A landscape with many peaks, sampled at points; each row gives a point and its height.
From any point a climber takes the steepest step (rise divided by distance) to one of its 2 nearest points. It stops when none of these is higher. Distance is the straight distance between rows; heights are no part of it.
zevig: [ 13  20   4  -6  -6   3   1  -3 -19   5 -24   5  12  19  18 -15  22   6
 -10 -22]  height 4.12
Nizan: [  9   4  10  27  -8  -3  -9  -1  16 -16  -1  -6  13 -11   7 -13   2 -14
   4  11]  height 5.18
zukur: [-14  -3  11  -7   8  -5   0  20  -1   2  16  -6 -10  10   7  19 -14  17
  16  14]  height 3.39
nelap: [  0  -4 -11  10  13  -8 -21   4   8  23   9   6 -17   0  -8  -6   5  27
  15   6]  height 6.58
sobin: [-14   5  17  -8   0   0   1   1 -25  -7   4  -5   8  -5  -5   5 -21   4
 -14 -26]  height 3.89
vum: [ 13 -16  -4  10  14 -14  -4  19 -26  -8  16  18   8   0  -3 -24 -10  -2
  11  -1]  height 6.82
gim: [-19 -11  -6  17  -1   7 -11   3  -8  -8  -4   5 -13   6 -11   9   5  10
  -1   7]  height 7.12
zuzek: [-16   1  19 -19  -5  13  14   9 -13 -22  11 -15  12  -1  13   6 -24 -12
  -1   0]  height 1.27
Batav: [ -7  23   9   2 -10   0  -1 -14   9  10  -2   8   6   7   3   9  15   8
   7   3]  height 2.82
Mef: [ -2  -3  -4  16 -25   0   8   9   5  -1 -11  -2  -6  13  -1  14   6 -14
 -12   9]  height 5.07
vuvu: [ -2  13  -7 -16  -5   4   9 -12  22   9   4   8  23  -1   0 -17  -5 -17
 -23   5]  height 7.23
bog: [  4 -13 -10   1   0  -2   3  13  31  -1  16   5  -4  -1 -18   5 -25  14
  -9  16]  height 5.04
rato: [ 19  11  18 -27   8 -10 -11  -8  -9 -11 -10   2  20  13  10   0  13  30
  21 -12]  height 5.56
Ziz: [  0  -1  14 -31   3   5  12  13  -1 -18  10 -16   0   6  12  22  -9  -5
   6  -4]  height 1.17
kider: [ -9   7 -17  24   5  -5  -6 -12  18  31  -9   4   5 -16  -6  -7 -13  12
 -25   6]  height 7.52
funi: [-23  13  14 -25  -4   3  22 -11 -16 -11 -10 -12  13  -2  10  14 -15 -16
  -3  -4]  height 1.49
rafo: [-29  -5   7   4 -19  10  11   5  -9 -15 -25 -21 -14   0   9  20 -10 -10
  15  10]  height 2.74
rusu: [ -4  -1 -14  14   0  -9   2 -22  27   3   3 -12 -13 -24  -5  15 -14   0
   3  13]  height 8.39
mif: [-17  -1  -2  -1 -31  16  19   6  10  -5 -21   7   2  17  -1  -5  10 -13
  -8  22]  height 5.25
ganam: [ -1  -7 -15  -6   9   1   5  11  13  12  18   0   4 -23  -9 -14 -16  12
 -15  11]  height 5.20
sapa: [  7 -16   7   0   3  -7   2   7  -5  -1  20 -28 -32  -3  -3  16  -4 -10
  -3  -2]  height 6.59
larim: [  8 -36   2 -10   3  -8 -25  16   7  -1  16   2 -11  -7 -14  -9   0   8
  26 -18]  height 7.47
Mig: [ 16  -9  -3  -1  12  12 -19  -3  -3  -7  10  -7  22   1 -12 -14  25   3
 -11 -10]  height 5.78
sonuz: [ 11   4  -2   6  -2   6   5   2 -30  10  -7   4  10   8  -1 -20  13   1
 -14 -23]  height 4.50
Kisug: [  5   6   1  -9   6  -6   5  12 -23  -8   5  18  -6  26  12   6  12   5
  10  13]  height 3.93
buru: [ -3  -3 -16 -16  21  10   1   0   3  18   4   7   7  -5  -8 -11  -2  12
 -18  -3]  height 4.92
gub: [-25  -2  11 -12 -18   9  15 -17  -6 -28 -16 -34 -11   4   9  25  -7 -18
   5   3]  height 2.50
pag: [-14  17   0 -17   3  -1  18 -14   8  -2 -20  -8 -10   6  -9  15 -10  18
 -15   4]  height 3.41
dova: [ 18 -24   5 -11   9  -6 -10  19   7 -15  22   6  -3   0  -6 -15 -16  16
  13   1]  height 7.97
tiza: [  9 -23  13  -9 -12  -7   4  14   3 -13  18   9   0   9  -7   0 -12   4
  13  -9]  height 7.66
Fuzan: [ 12  11 -17  12  -1  15  -5 -22  13  11 -25  19  15   4   8 -15  23 -17
  -6  -1]  height 1.53
vedu: [ -9   5   6  -3  -1   3 -14 -13   4  12   6  -8   1  -1  -1  22  22  -3
   8  -4]  height 2.57
Kekes: [  5  -3   5  25  -6  -1   3  18 -27   3   5  -3   3   8  -3 -12  -1  -1
 -24 -19]  height 4.75
buz: [  4 -11 -10   8   2  11  -8  17  -2  10  11  -2   5  -3   3 -16  19 -26
 -16  -1]  height 0.50
vadi: [ 12  12  -4  13   8   0   0   3 -11   6 -13  -4   1   2  24  -9  26 -19
  14   5]  height 7.74
Zufi: [ 14  -9 -10  -2 -13   4  14   7   0   6 -11  20 -21   1  -9  -4   9   1
  -4  -6]  height 2.64
bes: [-26  -4   3   2  -3   3  12  -4   7  -4 -11 -26 -33 -10   4  24 -13  -6
   3   5]  height 2.94
zevuz: [  5  -5   0   0  -2   2   7   4 -16   5  18 -29 -17 -12   7  -2  13 -14
  -2 -15]  height 6.81
Gabob: [ -5  -9   3 -22   9   2  10  11 -12 -25   6  -7  -3  10  -2  14 -25  16
  -3   4]  height 1.07
lud: [  6   8   5   7 -14  -5  13  -8  24 -18 -24 -17  -6  -8   4   2 -11   8
   4   6]  height 4.02
Gur: [ 15  11   6   6  17  -8 -11   1 -24   2   3   5   5  -6  12 -12  17   3
  20  -3]  height 6.91
gezu: [ 13   6  -4 -11  18   3   0  10 -13  -6  -4  26  14  28  -4  -7  18   9
   2   0]  height 4.22
zaru: [ -5 -23  -5   9 -10   8  -6  -6   8  20  18  -7   0 -14 -13  10   5 -12
 -10  -7]  height 7.73
Gipip: [ 11 -12  -7  16  -2 -11  -1   4   7  -6  27   5   1 -16  -2 -10 -21 -17
  -1   9]  height 7.50
nuko: [ 10  -1 -13   4  -3  -4   8   7  14   8   9  16  11  -7   1 -13  -9 -26
 -13  13]  height 7.78
nel: [ 23  -1 -25   8   6   4  10  -6  12   9 -14  17  -3 -13   3 -27   0   3
   1  21]  height 1.08
Vitap: [  7 -12  15 -10   2  -2  -3  24  -5   0  -1   0 -13   5  10   3  -1  27
  24   4]  height 3.26
Lopul: [ 14   3   1   2  -7   1   2 -15  12  23  -4  -1  -4 -20   2 -15  10 -13
  -6 -16]  height 0.81
radok: [ 27   0  -9   8  -7  -6  15 -12   6   9 -14  -1  -9 -20   5 -18   9  -3
   8   0]  height 0.93
mis: [ 26 -13   9  -6  -5   6  -5  19 -10   3  -8   1 -13  -2   1 -16   9  21
  18 -13]  height 3.02
ponum: [  7  36   4  12  -7 -11   2 -19   1   1 -27  -8  14   7  16 -11  12 -10
  -7   5]  height 3.76
nup: [-24   9   0  -4   2   5   1  -4  10   7   8 -10   4   1   5   4  16 -22
   3   6]  height 2.32
zazu: [-14   6   7 -14   9  -6   2  -9   7  -8  15  -5  -5  15  -4  26  -7  14
   5  12]  height 3.50
rufid: [ 15   3 -10 -14  24  -3  12  -5   1   3  12  12   9  10  -7  -5   9   8
  -7  -1]  height 4.61
lanin: [-24 -12   4   5  -4   6  -5   6  14  -3  -3   9  -7 -16  -4   4 -18   7
  26   4]  height 1.97
Laka: [ 13  -9 -13  12   3  12 -21   4   0  14  12   7  11  -1 -11 -23  10   8
 -15 -16]  height 5.77
Kati: [ -3  -8  -8  -8   8   2  -5  13   2  14  19  23  12 -20  -4 -28 -23   6
  -1  -9]  height 5.53
suges: [  0   0  13  17   1  -5  -1  12  -2 -22   8   8  18  -1  -3   1 -10  -9
  -1  11]  height 5.71
sima: [  3  -3   5   1  -7  10  -8  12   1  22   9  -8   4 -14  11 -18  23 -15
   1 -15]  height 0.65
mefo: [ -1   1   5  -8  -2   1  12  -1 -18 -14   9  -7  -8  17  -6  32   4 -22
   2  -2]  height 3.65
fezu: [ 27 -12  -2   3  13 -11 -26   0  -8 -14  15   3  10   4 -13 -14  16  14
  -1 -15]  height 6.50
Pozan: [ -3  -2 -12  23  10   1 -19 -13   5  17  -2  -7   4 -19  -2 -12   2  -4
 -16   1]  height 6.85
Baz: [-21   0   1 -14   3   2   9 -13  11  -9  13  -3 -11   0  -2  30 -19 -17
  -2   7]  height 3.38
vizu: [ 24 -11 -15   7   4   4  -1  12  -9  21  -5  10 -20  -4  -1 -21  16  11
   2  -8]  height 2.77
zemi: [ 24 -11  -1  10   3  -7 -20  -6   9 -10  17   3   8 -15  -8 -15  -8  -1
   1  -9]  height 7.11
biped: [  1   2   2  11   2  -3   2  -1   5  17  -2 -14 -19 -14  -3   4   7  14
  -7   1]  height 6.38
viz: [ -6  -2   4  -5  10 -10 -18  11  -6  13  22  27  13 -12   4 -15 -14  -2
  21  -3]  height 5.99
pumuz: [  3  -7  12  20 -28  -2  10  23 -13  -3   0  -4 -12  14  -6  10  -3  -8
 -25 -13]  height 4.91
kenu: [  4   3   3 -19  14   7  -8  -9  -4 -19 -13   2  20   7   9   8  16  19
  23  -1]  height 4.73
sor: [-19 -11  -6 -16  17   9  10   2 -11  -5   1 -16 -15  -3  -3  17 -16  11
  -2   3]  height 0.98
Monu: [ 20 -14   8  -8   0 -12   9  19   6 -10  27 -17 -19   9  -1  19 -11  -3
  -7  10]  height 6.43
Nire: [  1  -3  11   3  14 -18 -15  25 -18   0  28   0  11  -6   0 -15 -20   4
  14   2]  height 6.44
degap: [ -4  16  14  -3   3   8 -10 -20 -17 -15 -12  -6  26  10  17   5  16  11
  15  -7]  height 3.81
navur: [-10  16 -11 -21   0   3   9 -13  17   5  -1  -5  12  12  -1   9   3  -7
 -29  12]  height 6.69
dizun: [ -3 -18  -1  -4  19  -1 -20   4   6   9  16  -9  -9 -10 -13   2   6  17
  19 -11]  height 6.99
vamef: [-14 -20  -9  21  -8   2  -6  -2   3   9   4  10 -13  -1 -16   2   2 -12
  -5  -4]  height 7.43
Gofeg: [-13   7   4   3  -6  -8  16  -9  -3 -16   6 -16 -10  14   4  30  -7 -27
   3  22]  height 3.51
Mep: [  5  -3   2 -10 -10  -4  19  20  16  -1  17 -24 -15  11   9  18 -26  -6
 -15   8]  height 6.32
veli: [ -2   7   4   2  -2  -5  14   9   6 -20   2  -6   6  14  -6   5 -16  -6
 -15  16]  height 5.98
nes: [-24  27  -6   3  -7  -6  -2 -19   8   4 -18  -2   8  25  -8   8   2  -6
 -32  13]  height 6.10
rap: [ -2   9   6  -5  -3 -10  20  17  15  -8  -3 -28  -4  16  11   4 -17 -10
 -21  23]  height 6.18
refe: [ -5 -13   2  -6  -2  -6   1   2   6  30  -4 -16 -30 -25  -1   2   2  18
   4 -20]  height 6.14
lim: [-23  -3  -6 -12  16  11  -6  -5  12  -9   0   4   5 -15   0   2  -2   2
  25   4]  height 1.67
vigu: [ 10   1 -11  -2  18 -13 -10   6  -6  12   3  27 -12  13  -8   9   8  21
  22   7]  height 6.24
timus: [ -4 -26  -6   8   1   7 -10 -18  20  -4  15 -14 -16 -18  -8   9  -6 -13
   7   3]  height 8.06
berab: [ -3  20   3  21 -13  -7  -1 -23  21  -9 -18 -11   5  -6   2  -1   4 -13
  -2  11]  height 4.52
Moti: [ 11  15 -10  14  -5   9  -5 -14   6  -7 -30  27  21  12   8  -5  19   5
 -10   6]  height 1.90
Mibab: [-22   4   2 -17   3  11   7 -11  -7  -9  -9  -5  12  -4   1   7   1 -37
   9   2]  height 1.92
Siriz: [-14  26  -9   9  -1   0  -6 -14  -3  -3 -30  18  15   0   4  -6   2   6
   1   8]  height 2.54
notus: [ 11   0   7 -17   1  -4  10   7 -21  -9  14  19 -11  20   4  24  10 -13
  17  -8]  height 3.79
ratu: [ -1 -18  -7   0 -17  10  -1   2  12   5  -3  37  -6   9  -7  -2  12   6
  15   3]  height 2.51
Befel: [ -5  -2 -20  12  -8  -5   9 -15  27  20   2   4  -5 -17 -10   7 -26  -2
 -19   9]  height 8.03
soti: [-12  22   8  -1   0  -5   5 -18  -7  -5 -19   9  16  14  14   8   8   9
   8  13]  height 3.13
bepa: [  6   0  20  -2   0  -1 -25   1 -13  -6   3  13  25  -2   3  -6   9   6
  14 -23]  height 5.28
kig: [-11  -3   9 -16   0   8 -16   9 -24  -2  10   1  12  -7  -3  -7  -2  -1
  -2 -26]  height 4.37
Ruta: [ 14   8 -25  15  -1   7   2  -9   0  19 -22  21   6  -6   4 -27  16 -19
 -17  15]  height 1.28
Niz: [-11   7  14  13 -16   3   2 -13  -9  -8 -20  -8   4  -6 -10   3 -19  -2
 -19 -26]  height 3.40
Kune: [  6  35  -6   7  -5  -1   0 -14 -13  11 -47   4   8  19  12 -18  12  -3
 -18  -8]  height 3.63
tor: [  5   7   4 -16  15  -2   9 -10  12  -6   4  -7  -6  -4 -10  17 -11  26
  -1   0]  height 3.64
Vuvom: [ -6 -12   4   0 -15   3 -12  11   8  -1  -6  28   6   2 -12  -3  -7  16
  23  -5]  height 2.27
ripu: [ 23  12  13   3   8 -11 -18  -4 -11  -4  -1   9   9  11   9   4  19  18
  16 -12]  height 6.23
peg: [ 11  10  17  -6  -8  -6  13  -5  13 -10  -2  -7  -6   6   6   2  -4  23
   2   9]  height 3.80
zitid: [ -7  -5 -18  18   5  11   5   2  -6   2 -14  -8  -5  -3  -2  -3  10  10
  -3  11]  height 6.76
puzep: [-22  18   3  -4 -21  10  20 -11  11  -1 -28  -5  -1  12  -6   9   5 -13
 -19   8]  height 5.54
zuki: [ 14 -10  10  -3   0 -17  -8  15 -18 -20  15  27  12  10   0 -10 -14  -4
  21  -9]  height 7.25
tino: [-26  14  -6  -4  -8   4   7 -14   6  11 -15  -8 -22  -8   0  13 -13   7
  -3   4]  height 3.15
Nul: [  1  -4 -12  16   9  -2 -18  -7 -19  23  14   0  -1 -16  -5 -14   8  -9
 -13 -18]  height 6.31
maru: [ 11   3   4   4  10  -1   5   0  -8   6   2 -28  -7 -15  18  -7  19 -10
  15   1]  height 7.15

Where does a climber stop that starts at each point below?
peg: vadi
Kune: nuko
biped: rusu
zuzek: soti
Kati: dova
sima: soti
ponum: vadi

Call two points neighbours if one is among the 2 nearest of the other. Go from one point of each pair to the other, from neighbour to neighbour, staying as high as possible. Name the lowest point that can't be avoided.
dova, nuko: Laka
rusu, vadi: Kune
rusu, dova: refe
